Points on a hilly landscape, in no order, each with its height.
From any point a ball rolls to the lowest of the 2 points nearest to it. It stops when none of these is lower. Distance is the straight distance between rows; heights are no part of it.
<367> h=2.20: [ -8.0  39.1  10.6  -8.3  -4.0   3.1  33.6  24.7   8.7 -19.5  -1.9   1.4
  -7.8   0.8   9.9  20.4  47.9 -22.4 -13.5 -12.7  33.9  52.5   4.7 -21.7
  -5.0 -22.9  26.3  -5.6]
<527> h=2.94: [ 17.4  -5.7 -60.5  -3.8  49.8  -7.1   2.0   3.2  -7.1 -39.3  22.7   6.8
 -40.4   7.6   6.3  -0.1  32.7 -36.7  20.6 -26.5  11.1  17.1  10.5  12.6
  -4.8  -2.8  18.2  23.6]
<1099> h=3.49: [ 21.5  -6.9  39.2  16.2  31.8  51.9  52.1  30.1   5.3  -2.7   7.4  34.6
 -16.3 -15.4  38.2 -38.6 -37.3 -13.4  40.0   3.6  -8.5  -2.1  -2.8 -20.2
  25.2  51.0 -17.4  52.8]
<122> h=1.84: [-26.9  -7.2 -58.6 -60.2   8.0 -43.1  41.5 -24.0  -7.8 -21.9  21.4  25.5
  17.4  27.0 -17.0  48.9  17.8  30.1 -48.3 -12.2 -21.4 -33.1  13.9  -4.8
 -19.8 -10.7  16.5   3.6]
<799> h=3.39: [ 11.6  -3.8   3.4  23.6   0.3   1.7 -18.6 -59.2 -10.6   1.4  28.8 -45.9
 -45.6   0.0   6.2 -11.7  -0.8  31.2 -23.3  10.8 -12.7  21.8  29.0 -15.5
  -3.1 -51.0  15.8  13.2]
<702> h=4.82: [-37.4  -2.8  15.4  -7.6  15.6  47.8  10.1  -1.1  -5.1  10.8  46.1 -24.9
 -44.6  28.7  23.7 -60.5 -17.4  11.9  17.9  16.8 -59.4  23.4  21.2  -7.6
  20.4   4.4 -34.9  17.0]
<541> h=1.53: [-30.3   9.8 -84.0 -26.5  37.9 -46.9  38.6 -54.9 -13.1  -4.5  26.3   5.4
   9.1  32.5 -48.1  46.7   1.2  40.1 -44.4 -44.1  -9.7 -44.7  16.4  36.0
   4.7  -8.0  -8.2 -15.1]
<140> h=3.74: [ 48.4  -5.7  59.5  37.1  26.8  39.7  42.1  26.5  -5.5 -23.6   5.1  34.0
 -41.3   0.9  42.4 -34.6  -3.5  -1.4  -0.9 -20.7   3.2  20.7   3.8 -33.0
  36.9  20.1  23.2  44.6]
<991> h=4.88: [ 57.0  -5.1  20.8  19.3  -2.8  28.3 -53.3  -3.3 -14.5  25.2 -24.9  23.4
  13.0 -43.4   2.6   5.4 -28.1   4.7  18.1  -8.6  17.0 -25.9 -28.2 -23.5
  -4.5  25.1 -35.7 -42.2]
<1100> h=2.33: [-27.5  16.5 -38.5  28.8   0.2  -2.9 -20.0 -42.6   7.7  22.5   1.8 -43.2
  -0.7   0.2  10.6 -10.2  39.9  13.9 -47.9  -7.2  42.5  -6.7  54.8  58.5
 -11.9 -18.5 -19.9 -17.9]
<491> h=2.10: [-44.7 -38.9   3.6  -1.3  -3.3 -35.5 -24.9  55.6  24.3   3.7 -24.4  26.7
  66.7  15.8 -36.9  20.1 -17.1   6.5  23.4  25.4 -25.1 -45.1 -26.6  16.1
   7.0  -4.1 -21.7  -2.9]
<966> h=3.69: [  5.7  -7.7 -22.5  12.3  15.3  17.0   5.8 -53.2 -18.3  62.6  38.3 -56.2
 -45.0  -9.8  33.0 -10.2   0.9  19.9  -0.2  20.1 -41.7  43.1  -2.1  -9.2
  -0.1 -30.2 -17.0  17.4]
<715> h=2.44: [ 51.9  -7.4   5.2 -19.5 -13.1 -13.4 -29.7  13.3  13.0  -0.9  27.7 -21.7
  -6.7  -9.1  11.6  -2.8   8.5  -4.8  23.1  -7.8 -45.1 -20.5   6.2 -41.0
  14.3 -18.1  55.8  40.7]
<1062> h=2.73: [ 69.7  -2.5   5.1   0.6  14.5   4.8  -7.1  10.5  -4.8  17.5  38.1  -7.2
  -2.3 -12.7  49.5 -20.8  -8.6  -4.2  26.8 -17.1 -59.4  -6.8 -14.2 -42.2
   6.9  11.2  -1.2  10.4]
<180> h=1.70: [ 16.2 -26.8  21.0 -23.0  34.1  17.5  -8.9  47.8  -4.5 -10.0 -23.6   6.7
  -0.2  16.9  17.3 -12.5  37.6 -33.1  59.1  16.4   1.8  -2.3  -5.1 -17.2
  21.6  11.4  -9.3  32.7]
<293> h=1.97: [ 38.8 -26.0   3.6  27.3  64.8  36.3 -14.9  41.2 -47.4  22.5  -1.1  -8.8
 -11.7  -6.7  32.4 -15.3 -12.0  26.4 -19.3   4.4   6.4   0.1  -3.0 -24.6
  -4.4 -30.3   0.3 -11.0]
<123> h=4.52: [ 12.5   7.1  15.4  27.6  17.8  19.3 -12.9  15.6   7.6  14.1  25.8   4.3
  32.8  15.7   1.6 -26.8 -50.7  30.6 -27.2 -10.0 -40.6  11.7 -27.4  -0.4
  32.9  29.3 -22.4 -16.9]
<987> h=3.51: [-16.7 -43.3 -18.5 -20.8  24.0 -41.4 -75.3  -3.4   0.6  10.3  18.1 -21.8
  -2.8  20.0 -14.2 -22.5   4.7  15.9  34.7   6.4 -56.4 -39.8 -11.4 -16.5
   6.7 -16.3  -1.8  12.5]
<852> h=3.06: [ 14.2  15.4  18.2   3.5  17.7  18.4  -8.8 -12.8 -14.6  -4.3  15.5 -17.8
 -17.5 -31.1  -6.6  -0.8  11.2  19.1 -49.6   9.7  30.2  11.8   8.4 -17.3
 -29.7 -46.6  10.3  -7.4]
<585> h=2.66: [  5.7   5.8  37.0  25.3  12.5 -11.6  -7.7  22.8   7.8   2.4  24.2  35.7
  -3.3 -11.6  33.3 -66.9 -35.7 -38.1   6.0  26.5 -26.3 -35.6   4.1 -44.6
   5.0   6.4  23.4  38.9]
<603> h=2.07: [  5.6  49.2 -39.5  38.8  14.7 -13.9  33.6 -53.0  22.2  28.1  29.2 -42.2
   7.9 -17.1  -1.7   0.6  37.0   2.0 -42.5 -16.4  18.1  -1.7  22.9  68.2
  -5.1   1.9 -11.0 -20.1]
<1064> h=1.66: [ 48.4 -47.4  29.1   9.4  37.0  66.7   7.0  35.9 -52.6  55.8 -11.5 -26.1
  -5.6  -9.3  51.7  -8.2   4.2  25.8  11.7 -12.3 -20.4  14.2  -8.3 -32.9
  25.6 -21.0  -5.9   3.0]
<2> h=2.19: [ 30.4   5.1  50.7  72.3  28.9  46.9  22.2  -0.1 -19.3  38.5   0.0 -17.6
   0.9 -46.0   5.6  10.4  24.5  44.9 -33.2  54.6   4.6 -33.3 -24.7  -9.1
 -14.2 -26.7  11.7 -59.4]
<43> h=2.53: [-13.0  26.0  -3.0  -1.1  -8.0   1.2  -2.9  25.2  -7.1  -3.7  -9.3  11.4
  -5.2  -4.5  -5.9  11.4  39.5 -65.0  19.6 -16.0  63.9  58.8  17.7  17.6
   8.3   6.2   6.3  -3.0]
<1056> h=1.26: [-13.8 -16.5  53.9   6.7  -4.1  -0.4  31.2   7.6   5.5 -40.5 -27.9  13.2
 -63.5  37.5  16.3 -39.1  39.4 -17.3  49.7 -21.1  26.8  24.1  -1.4 -10.2
  36.4 -42.6   4.6  56.6]
<763> h=2.29: [-75.6   0.8 -51.4 -37.2 -25.9 -19.0  -5.1 -26.3  -8.8 -21.3 -19.0  21.8
 -37.2  22.8 -42.2  45.6 -35.4  19.6 -17.4  -1.1  51.1 -14.3  20.2  39.0
 -31.3   9.3  -8.3 -19.0]
<21> h=3.97: [  0.6  -8.7  -0.1  16.4  32.1  55.5  11.9 -32.3 -19.9  21.3  15.1 -21.2
 -51.7 -17.3  11.7 -19.5 -11.0  17.9 -10.6  15.5  -7.8  54.3 -12.1 -21.7
  -7.9   6.5 -23.1 -17.7]
<981> h=1.88: [-48.3  -6.1 -78.0  -2.5   7.1 -49.9   4.4 -38.2  -5.5 -16.6  14.2   7.6
 -14.2  26.9 -20.5  56.1 -17.0  37.7 -17.7 -23.4  21.0 -48.3  30.3  60.0
 -12.0   5.7 -11.5 -31.9]
<533> h=5.20: [ 53.0  -8.6 -16.2   5.3   1.5  -9.9 -53.3   3.5 -45.3  18.0  -8.4  -3.3
   4.9 -27.5  -4.5  34.9   9.9   2.9 -16.1 -44.1  19.0 -16.0 -35.1 -12.5
   5.6  16.7 -16.3 -36.3]
<999> h=3.62: [ 17.3  23.4 -40.8 -20.1   1.3 -29.3  46.9   4.5 -31.4  32.7   5.6 -21.8
  36.4 -26.0  -3.3  70.0  54.9  -9.6 -45.9 -20.7  32.2  18.6  -9.7  45.4
  -5.1 -28.3  44.0   8.1]
<905> h=7.32: [ -1.3 -10.6   7.0  27.0 -39.3 -36.7  -5.0 -56.3  17.2   3.3   8.2 -28.0
  34.4  30.8 -15.0 -36.0   6.3  -8.2 -11.3 -12.7 -55.5  25.5 -13.2  42.0
  29.8  26.4   3.6   5.4]
<1005> h=2.35: [ -2.4 -43.3 -35.9 -18.6 -52.0 -41.7 -21.8   0.9  18.7 -20.9 -20.0   2.9
 -22.9   0.4 -61.4  28.2 -73.0  29.1  16.0 -33.8 -13.2 -25.9  19.1   7.5
 -34.3  -6.4 -12.3   5.5]
<559> h=7.64: [-11.1 -34.1 -37.2   5.9 -27.8 -36.8  15.6 -19.8  -2.1 -28.4  -3.0 -25.8
  12.3  32.5 -10.5  26.3  25.7  31.7 -41.6 -41.3 -26.7  21.5  23.0  31.2
   3.5  -0.6  71.0   3.1]
<731> h=2.08: [ -8.8 -13.1  29.2 -29.1   1.2  -1.1 -26.6   4.5  -8.1   5.4   6.5  -3.7
   9.0   8.0  13.6 -41.7  35.7 -36.5  20.3  19.4 -31.4  11.0   2.4 -31.7
  16.5  -8.9   2.6  27.5]
<591> h=2.36: [-17.4  -3.4  25.6 -14.4  -0.4 -48.3 -33.1  31.4   0.9  11.7  32.2   5.6
   9.0   2.3   7.8 -53.9   8.5 -32.8   6.5  27.1 -52.7 -34.6  13.2 -54.8
  17.7 -14.0  17.1  47.0]
<721> h=3.38: [ -3.0 -33.5 -23.0   2.6 -16.8 -12.6 -17.4  -6.1   0.0 -40.5 -36.2   7.0
  19.2   6.2 -32.5  56.6 -37.2  11.1  14.0 -30.9 -12.3  18.9 -41.2   3.7
  17.0  27.2  23.4  -5.0]
<50> h=7.49: [ -0.7 -10.5 -24.1  -3.5 -34.8 -25.2  14.4 -17.5  19.7 -22.0 -21.1 -29.0
  45.0  26.1 -12.9  10.5  27.2  -2.3  -3.9 -29.6 -26.4  18.5  -9.5  60.3
  32.2  16.9  22.3  -2.2]
<56> h=3.07: [ 20.8 -20.1  73.0  30.9 -13.6  10.6  35.9  23.0   2.4  13.7  11.7  47.6
 -22.4 -10.4  34.1 -71.0 -56.8 -16.1  34.2  16.4 -15.3 -34.8   4.7 -40.4
  13.7  40.2  13.6  75.1]
<1082> h=3.60: [ 21.4  -5.4 -29.8   7.5  32.7 -10.1 -51.2  24.6  -2.3  19.4   4.7 -18.3
  20.8  11.2  -6.0  53.8 -12.3  17.1  47.5 -27.3  -3.1 -52.7 -58.1  -1.5
  26.6   7.9 -14.8 -37.5]
<364> h=4.57: [-36.1  -0.8   8.2   7.1  19.5  37.5  -5.0  15.8  -7.6  28.1  24.8  -7.4
  -2.8   4.4   8.0 -52.8 -39.0  31.9   0.5   7.8 -46.2  35.1   2.8   2.2
  23.3  27.3 -71.1 -21.6]
<174> h=3.11: [ 49.3   5.6  56.1  19.2 -15.7  20.1  25.4  43.9  24.1 -38.2 -13.7  28.1
   1.4 -13.7  22.9  -4.5  13.0  -6.4  18.1   8.8   8.0  22.4  31.6 -41.3
  16.0 -17.7  41.2 -10.6]
<394> h=4.42: [-38.1  13.8  15.8 -40.9 -14.3 -13.4 -40.2 -41.4 -10.1 -26.6 -13.4 -11.6
 -30.3   5.8  16.2 -17.0  14.1  -8.9   5.4  34.5  17.7 -12.1  17.6 -19.6
 -44.5 -50.1  -8.1  18.8]
<635> h=6.44: [-66.1  30.3   6.6 -40.1 -48.6 -21.7  21.1   1.1  27.9 -41.9 -17.5  13.2
  16.2  27.1 -43.4   9.1 -35.3  22.3 -53.6   0.0  11.8  20.6  -6.0  28.7
  -5.3   3.6  -5.4  29.7]
<889> h=3.24: [  3.9  -2.1  -9.5  16.5 -41.9  24.1   5.2  -1.9  -5.2  42.4  23.9  -9.5
   2.6  -2.1  -7.1 -33.7  35.8 -30.9  46.2   7.0  -6.7  33.1  10.6  37.0
  12.1  54.1 -45.9 -42.3]
<916> h=3.87: [ 17.4 -12.9 -34.1 -10.2  62.2   8.5 -53.8  29.7 -27.6  36.0   4.7 -10.6
   0.7   3.6  17.8  25.2   7.7  -6.1  32.8  -7.3  -9.2 -27.8 -53.3 -35.0
  11.7   7.9 -28.0  -8.4]
<1114> h=3.25: [-14.5 -11.6 -64.4   0.1 -20.5 -54.0  37.3 -41.4   4.7  -5.3 -14.9   2.5
  39.1  12.7  -1.4  29.7  44.2 -11.4 -43.4 -44.0 -23.1 -11.0  41.3  63.7
 -18.8  46.5  13.0 -15.8]
<119> h=1.82: [  9.4  49.9   0.0  -0.5  16.5 -15.5  44.3 -68.4   6.4  11.2   2.2 -36.3
  17.6 -18.0 -39.0  -9.4  27.7 -22.3 -42.1 -12.6  11.5 -10.6   6.7  53.8
  35.4   1.2 -14.2 -49.1]
<858> h=2.37: [  5.1  38.0 -22.4 -32.0 -50.2 -28.3  21.8 -38.6  -2.8  13.2  12.9  -3.0
  -8.2  -6.5  13.0  33.7  42.1  13.4 -36.2   5.9  37.9 -17.1  47.0  15.2
 -52.2 -13.7  32.0 -30.0]
<1010> h=5.67: [  2.4  37.9  14.6 -10.9 -32.9  -8.8  16.2  23.9  53.5  22.7  -2.6  16.6
  57.4 -33.8 -36.7  31.8 -32.7 -29.1  -2.8   1.1  25.0  -6.1 -25.4   8.2
   4.0  23.6 -40.2   9.6]
<870> h=3.26: [ 31.2  18.6 -16.2   5.2   7.1  20.5 -23.7  -5.2  13.1   6.9  16.6 -17.7
  30.6  -6.8  12.8  44.5 -11.8   3.4  17.0 -14.6  -6.6  -6.7 -47.1 -10.4
  24.6  11.2  13.6   3.4]
<407> h=7.77: [ -1.7 -30.2 -33.3  -2.8   9.5 -48.2  -8.8 -13.1 -13.9 -15.4  16.3  -5.8
 -15.4   6.4 -24.7 -11.4  15.9  17.6 -31.8 -39.5 -53.7  30.3  33.3  -7.5
   7.3  -7.6  58.1  23.6]
<876> h=6.65: [-37.4  13.3  10.3  -3.7 -37.7 -12.8   5.1   0.4  57.0 -45.8 -13.1 -21.1
  23.7  36.7 -47.6  12.2 -55.5  44.4 -33.4  -2.1 -11.2   2.0  -4.0  43.7
  18.9  -6.1  14.4  20.5]
<920> h=2.92: [-22.0  29.5  -8.3   0.3 -12.7  16.9 -11.4  -8.1   2.7  34.6  10.3 -11.8
  -8.5   9.7  -4.6   3.8  32.2 -43.7  31.7   4.7  36.8  44.7   0.1  30.6
  20.4  22.8 -33.4 -25.0]
<537> h=5.09: [ -0.5  36.0  13.0  22.1  41.1  27.4  20.3  39.6  21.9  22.6  14.4  52.2
  14.5 -27.2  25.9 -26.1 -19.4 -44.4  29.1  42.9  35.3 -22.8   0.8 -21.2
 -21.5  36.2 -26.5  -3.3]
<502> h=5.36: [  5.7  30.3   1.7 -10.3  56.4  20.3   5.8  50.5  22.0 -12.1  11.2  55.1
  -9.6 -10.0 -10.2 -29.5 -33.9 -25.3  33.7   3.3  28.3 -27.8 -13.2   0.2
 -14.8   7.5 -41.9  31.5]
<315> h=5.35: [-16.1  24.4  -2.0 -18.0  41.2  23.9 -10.7  19.3  22.4 -22.0  32.7  13.6
 -54.8   9.5 -23.9 -62.5 -26.6 -11.8  39.7   8.9  26.0 -11.4  10.7  14.1
 -13.0 -16.3 -46.7  41.9]
<881> h=3.18: [-15.3 -52.0 -16.8 -14.0   3.9 -47.7 -60.0   7.9  11.8 -22.1  11.5  13.0
   1.4   6.0  -9.8  26.9 -24.8  14.0  35.8   5.4 -32.2 -63.1 -14.0 -32.0
  -6.2 -24.4  29.8  13.0]
<625> h=4.09: [-23.6   3.7 -21.9 -19.1   9.6 -21.1 -60.4 -17.6 -16.8   1.0  -0.7 -22.1
 -16.0  -1.4  -7.6  -6.2  19.7 -10.6  16.3   7.0  30.4 -12.1  -1.7  12.1
 -22.8 -25.3 -16.7 -10.5]
<880> h=2.59: [ 11.3  -7.5 -18.5   2.7  47.1  38.9 -22.0  10.7 -26.5 -33.6 -14.9  -5.8
 -47.0  12.1   9.3  -4.9   9.3  -6.3  -5.5 -23.6  38.7  37.7  -7.5  -6.9
 -12.5  -8.8   5.9  23.8]
<949> h=0.97: [-48.6 -27.5  -3.6 -31.5 -36.3 -34.0 -27.7   6.7  12.0 -26.8 -37.7  -7.7
 -15.7  23.1 -24.0  34.7 -14.1 -27.9  51.5  32.7  28.1   2.0  10.4   6.6
 -22.5 -26.3   1.4  29.2]
<380> h=3.56: [ 35.9 -11.1  10.3  -3.2 -30.9  23.9   0.0  17.5   6.5  20.7   4.4  27.9
   5.2 -38.2 -27.9 -27.7  -3.1 -35.9  23.7   1.9  -2.6  35.9  -2.0  12.1
  -1.1  41.9 -61.5 -32.4]
<748> h=2.18: [ 34.0 -25.1   8.3  -4.4  16.3  26.3  -8.1 -29.4 -39.3  -4.8 -15.9 -12.8
 -70.7  21.7  27.8 -33.9  27.2 -10.0  32.1 -24.4  31.9  23.1   7.2   1.8
   6.6 -10.0   7.2  45.8]
<260> h=2.76: [  8.6  -3.8  39.2  -2.2  -4.9  -5.6  -6.6  58.8   8.5 -27.7 -11.0  32.8
  33.5  -7.1  13.2 -31.0  -9.7  -0.9   1.7  20.3   0.7   4.1  31.0 -23.8
 -20.3   1.5  34.2   2.7]
<4> h=4.51: [ 22.9   0.6  22.1   3.0   8.8  66.6 -45.8   6.3 -22.3  40.6 -23.6   1.8
 -21.2 -15.4  32.8 -21.2 -32.2  -7.2  50.3  18.5  10.1 -11.9 -15.4 -13.3
  14.5  32.4 -46.2 -13.8]
<724> h=2.89: [  3.4 -32.5 -24.2  -4.4 -58.5 -31.5  -8.6 -12.8  25.9 -18.6 -32.0 -14.6
   9.4  25.0 -47.4  45.2 -68.9  19.1  22.3 -41.3 -12.6   2.4 -24.4  27.2
  -7.9  22.5   6.2  24.1]
<767> h=3.85: [  8.9   3.8 -32.0  28.1   0.0 -14.5 -24.1  18.5  11.8 -27.3 -20.0  34.1
  20.1  -6.9 -12.3  40.0 -79.1   8.5 -17.0 -21.3  -5.6  11.6 -38.9 -20.8
   4.4  32.2   6.9  10.0]
<409> h=3.79: [ 12.2  17.2  -8.6 -35.5  -8.8 -31.8  40.9 -17.6 -32.0  18.8 -16.6 -15.0
  57.7 -21.4  -3.9  32.0  62.5  -6.2 -86.3   6.9   9.3  17.2  -5.8  22.4
  -1.2 -20.6  11.0 -10.8]
<361> h=7.11: [-19.0   7.6  31.8  32.8 -47.2   6.8   1.3 -37.4  26.4 -15.3  -3.2 -13.7
  11.8  11.0 -45.7 -36.7 -31.9  15.7 -10.4  14.6 -24.1  38.1   5.0  34.9
  23.0  11.3 -11.3  -9.9]
<309> h=2.77: [ 16.5 -22.5  10.2 -32.0 -51.9 -15.9 -47.3   6.0  17.9 -17.8 -13.2   2.3
   4.3  10.2   4.4  24.3 -21.1  -2.9  36.8   1.3 -39.5 -39.5  -4.6 -34.7
   1.9 -11.4  57.6  21.2]
<295> h=4.80: [-23.3  30.6  27.4  44.4  10.2  32.6  -6.3  21.0  -6.8  21.8   6.7  23.7
   0.5 -21.6  22.8 -12.6 -18.8 -13.8  17.2  56.5  26.0   0.6   7.1 -30.5
  -4.2   0.8 -13.4 -26.9]
<57> h=2.09: [ 19.9  42.1  26.2   8.8   4.3  14.9  27.0 -29.8  10.9  -3.4  -9.1 -29.6
  24.0 -42.7 -23.0  -2.6  -3.0  14.3 -49.1  -2.5   1.2 -17.2 -16.4  27.1
  27.5   4.9   1.3 -59.0]
<906> h=1.22: [-16.2 -28.1 -12.6 -30.2   8.6 -19.4   4.6   5.8  -6.4 -38.1  -0.5 -16.7
 -34.6  12.1  13.5  21.6  64.8   1.9   4.9  -4.5  13.9  -0.3  23.7 -14.5
 -29.8 -56.9  42.3  17.2]
<796> h=1.67: [-54.9 -25.4  14.4 -27.8 -39.9 -15.9 -16.5  36.8  43.6 -12.0 -41.5  -5.7
  45.1  31.7 -61.7  39.3 -16.9   7.8  31.8  17.5   6.9 -12.1  -4.6  16.8
   2.1 -14.8  -6.8  18.6]
<126> h=0.84: [-13.7 -16.7  11.2 -16.5   5.7 -10.4   8.1   6.6  -7.6 -43.1 -35.8  -5.9
 -44.9  29.1  22.0 -14.1  78.2 -20.7  59.8 -32.1  55.1   7.2  16.4  -0.7
   0.7 -51.6  30.1  23.7]
<452> h=6.89: [-17.5  12.9  30.6  16.8 -23.6  22.2 -11.0   7.8  42.7  -8.3 -23.5 -25.8
  27.2   9.5 -54.0 -15.5 -48.7  38.7 -28.1  -4.9  16.4  24.1  -5.5  40.7
  38.7   1.1 -29.2  -8.2]
<771> h=3.78: [  7.6 -39.9 -50.2  -7.2  28.0 -20.1 -67.2 -24.0 -20.0  17.0  22.1 -39.2
  11.0  25.3 -10.8   4.6  37.1  15.5  22.7 -11.3 -17.0 -10.3 -10.7   8.9
   2.2 -26.9  -5.4 -12.2]
<886> h=4.71: [-62.9  22.6  39.3 -37.2 -51.5 -16.5  -9.3 -23.4  13.2 -27.9 -13.6 -22.6
  -2.7  16.1   3.0 -19.0  26.0  21.2 -12.7  26.2  22.5  -9.5  20.0 -11.6
 -16.7 -51.5 -20.9 -12.8]
<822> h=3.98: [  6.1   0.6  31.8   8.0  -3.0 -11.3  42.0 -24.1 -27.6  11.1  -8.3 -28.7
  27.0 -23.9 -12.9   0.7  42.7  -8.9 -69.6  21.3 -14.2  46.8 -15.4  -0.7
   5.8 -22.7  -2.3 -23.7]
<272> h=2.99: [ 48.2  17.6   0.4  16.2  -2.4  19.6   5.6 -25.4  17.2  30.5  39.8 -30.5
   3.9 -10.8  17.8  12.3  -4.3  -4.4  11.5   3.6 -49.9  22.7 -37.9 -35.9
  16.2  12.8   8.4   4.1]
<627> h=2.69: [-51.9 -14.6 -32.1  11.1 -23.4 -29.8 -27.3 -18.6  -3.6 -11.1 -23.3 -14.1
  13.6  24.9 -12.7 -11.0  36.7   0.9  -9.7  -5.3  21.1  13.9  43.3  74.5
  -6.0   0.3 -11.4 -15.2]
<915> h=1.89: [-10.6  42.1 -12.9 -33.7 -24.2 -10.1  34.5   7.3   8.3 -43.1  18.2  14.0
   1.4   5.2  11.1  41.1  21.3   3.1 -48.6  -0.1  26.2  19.1   5.0 -24.8
 -25.1 -27.3  50.9  12.4]
<762> h=3.46: [ 21.1   0.3 -76.0   9.1   2.8 -42.6  38.6 -12.3   0.2  20.3   5.3 -11.0
  41.9  -6.3   4.6  54.9  60.8 -20.2 -27.5 -30.3  19.1 -10.3  14.8  69.3
  -3.7  13.1  28.7  -5.5]
<390> h=4.24: [ -3.2  29.3 -18.0  25.5  26.1  -6.3 -20.3  -3.2  -1.8  -9.2   2.8   7.6
  34.9 -10.4  -8.6   0.1 -55.3  11.4 -43.9 -16.4 -11.3  -5.7 -41.8   1.5
   8.8  13.8 -33.8 -11.7]
<932> h=2.42: [-30.7   5.8   4.0  -8.0  19.2 -18.3 -25.5  63.8   2.3  -6.5 -14.5  42.5
  58.5  14.2  -1.1 -12.4  -7.0  -1.2   0.8  28.9   0.7 -16.7  -4.0  11.0
  -5.6  -2.7   3.3  -7.4]
<245> h=5.07: [-15.2  14.0  -2.8 -16.5  21.2  27.5  36.7 -18.9  17.3  -0.4  38.4  -6.0
 -66.0   2.3   1.8 -72.3 -20.2 -29.4  42.4   8.1 -25.6  18.9  24.5  13.6
  -1.5  19.6 -51.0  46.2]
<933> h=1.91: [ 19.3 -12.8  35.4  62.2  59.2  49.2   4.6  15.1 -30.8  41.9   0.7   6.4
  10.5 -19.7  48.5 -21.0  -1.1  35.2 -22.3  39.6  -4.2  -2.6  10.2 -41.5
 -17.3 -18.1   3.3 -40.4]
<637> h=2.11: [  0.8  21.4 -47.8 -61.2  -6.1 -16.0  46.2 -18.3 -24.3  15.1  16.3   3.9
  -3.6  11.1  -7.0  57.6  38.3  32.9 -50.7 -14.9  29.8 -49.1  16.6  22.1
 -29.7 -22.3  34.6 -15.2]
<478> h=1.33: [ 16.8 -30.6  12.0 -14.3  35.3  56.7  -1.1  43.0 -16.3  37.8 -17.2  -4.1
   4.5  28.5  50.1 -16.0  25.3  -5.6  39.2  17.1  -0.7  25.5  -5.4 -40.1
  29.6   0.8  -7.5   5.9]
<171> h=5.92: [  1.4  43.9  -4.2 -13.9 -40.1 -17.4  21.1  -3.5  42.7   0.3 -29.4   7.9
  47.0 -10.8 -36.8  54.6 -73.5   1.9  -6.3  -8.6  -1.7 -34.1 -39.1   8.0
  -4.0  28.9  -9.7   2.9]
<424> h=1.74: [-38.8 -24.1 -48.1 -44.2 -37.2 -32.0 -21.0 -10.6   2.3 -12.8 -17.4  27.2
 -24.8  -2.6 -32.0  46.1 -45.6  -4.1  21.5  -2.4  26.5 -24.6  -9.8  12.6
 -40.9  -5.4  -5.9  11.1]
<441> h=3.02: [-47.6 -10.9 -38.0  -0.1 -26.0 -46.4  20.8 -10.3 -14.6 -10.4 -26.2  14.1
  21.8  22.4 -10.9  21.0  45.0 -25.3 -40.1 -18.3  26.4  -2.7  25.3  57.9
 -41.6  36.4   9.2 -24.8]
<488> h=4.16: [ 17.6 -21.7  -1.0 -23.5  17.5  32.8 -57.8  -2.0 -45.4  43.9 -14.0 -19.6
   1.8   1.1  15.3  -4.8  22.8 -22.4  40.9  14.1  14.0  -2.1 -33.9 -22.3
   0.7  13.8 -43.4 -22.7]
<1065> h=6.18: [-12.6  34.9 -22.4 -26.6 -52.8 -33.8  26.9 -40.4  22.9 -28.1 -23.0  11.1
  14.6  17.1 -42.4  21.8 -64.7  12.6 -50.0 -27.9 -14.4 -19.6 -20.9  17.4
 -12.4  31.0  -7.8  11.4]
<172> h=4.18: [ 15.8  14.3  45.0  58.8 -11.4   5.6  26.6   8.8  19.2  10.3  10.0  59.0
  21.0 -32.4   3.7 -15.8 -13.1 -23.8  -5.1  60.3 -37.2  11.1 -17.4 -25.8
 -28.9  53.1  -5.4 -36.2]
<747> h=4.47: [ -1.9  -3.4  42.8  60.0  17.2  33.3  30.5   3.4   5.7  20.3  11.3  35.4
  -3.3 -26.7  36.3 -35.4 -30.1 -19.3  45.4  53.5 -34.5  -0.5  -0.5 -37.4
 -20.5  38.1   8.9 -14.4]
<457> h=3.88: [ 46.9  12.2  34.1  13.4 -39.5  26.5  13.7  -0.2  16.1  10.4  10.5  36.4
  13.1 -39.9 -10.4 -12.1   7.8 -40.7  40.8  28.7 -37.8  16.8  -6.2 -38.7
  -5.0  30.4  -9.7 -19.3]
<99> h=2.34: [ 23.7  11.3  47.1  38.7  14.3  31.5  15.2  -2.8  14.9   4.7 -11.0 -20.4
  22.8 -30.1  -1.4  -5.0   6.1  58.8 -58.0  10.7   9.3 -41.5   4.4  -1.4
   9.7 -25.4  29.4 -55.3]
<664> h=3.43: [ 51.9  -6.2  72.2  35.8  17.9  33.5  28.7  19.2 -17.0 -24.8  -8.9  21.5
 -31.6 -26.9  63.7 -16.1  26.7  -7.6   1.3   5.0  17.1   1.7   7.7 -64.4
   3.9 -29.9  36.8  12.9]
<662> h=4.29: [-18.0 -16.3  32.2  36.0  33.0  51.8  17.8  14.2 -28.1  21.7   2.6  -3.6
 -24.4 -14.6  42.3 -48.6 -47.7  35.2 -14.9  20.2 -51.6  39.0  -0.5 -34.8
   1.5  23.6 -20.6 -31.2]
<348> h=2.70: [  9.4  30.3   1.4 -16.9 -32.1  16.1  -3.9 -23.4 -15.1  -8.6  -6.0  -0.2
 -20.8 -30.2  -0.2  37.9  10.7   4.3 -42.0 -19.9  57.7  -0.7  20.9   1.0
 -24.4  -5.4  24.1 -38.5]
<417> h=1.44: [-28.1   2.0 -10.8 -61.5 -11.7 -23.3  19.2  25.0  -6.7 -53.2  -5.2  34.3
 -37.3  20.1  25.2  29.3  20.2   7.9   2.8   1.1  21.3 -20.9  14.9 -23.7
 -31.4 -23.7  35.0   5.7]
<691> h=5.39: [ -8.2  25.0  22.0   6.9  -0.4  -2.5  13.3  51.8  31.7  15.4 -26.4  51.8
  53.0 -42.1  -8.5  11.1 -45.7 -48.1  13.2  33.1  37.1  -2.1   0.9 -16.0
 -20.0  24.1 -17.8  12.1]
<81> h=1.71: [ 28.0 -30.6  50.1  18.9  -3.0  31.2  54.4 -10.4 -17.3   0.5   5.8 -16.6
 -82.1  31.3  45.7 -46.7  51.5   1.2  45.9 -24.3  25.5  12.0  29.2  -9.5
  40.9 -22.9   2.2  43.5]

Where does a ball stop that starts at each point below?
<1065> -> <126>
<1099> -> <478>
<502> -> <126>
<991> -> <715>
<886> -> <715>
<394> -> <715>
<889> -> <126>

Call two points neighbours if one is among the 2 nearest of the other. Go from one point of each pair to the other, from neighbour to neighbour, staying as low as possible. Name the highest point that can't be avoided.
<541> and <933> -> <140>
<126> and <949> -> <502>
<424> and <541> -> <763>
<478> and <933> -> <293>
<119> and <478> -> <99>
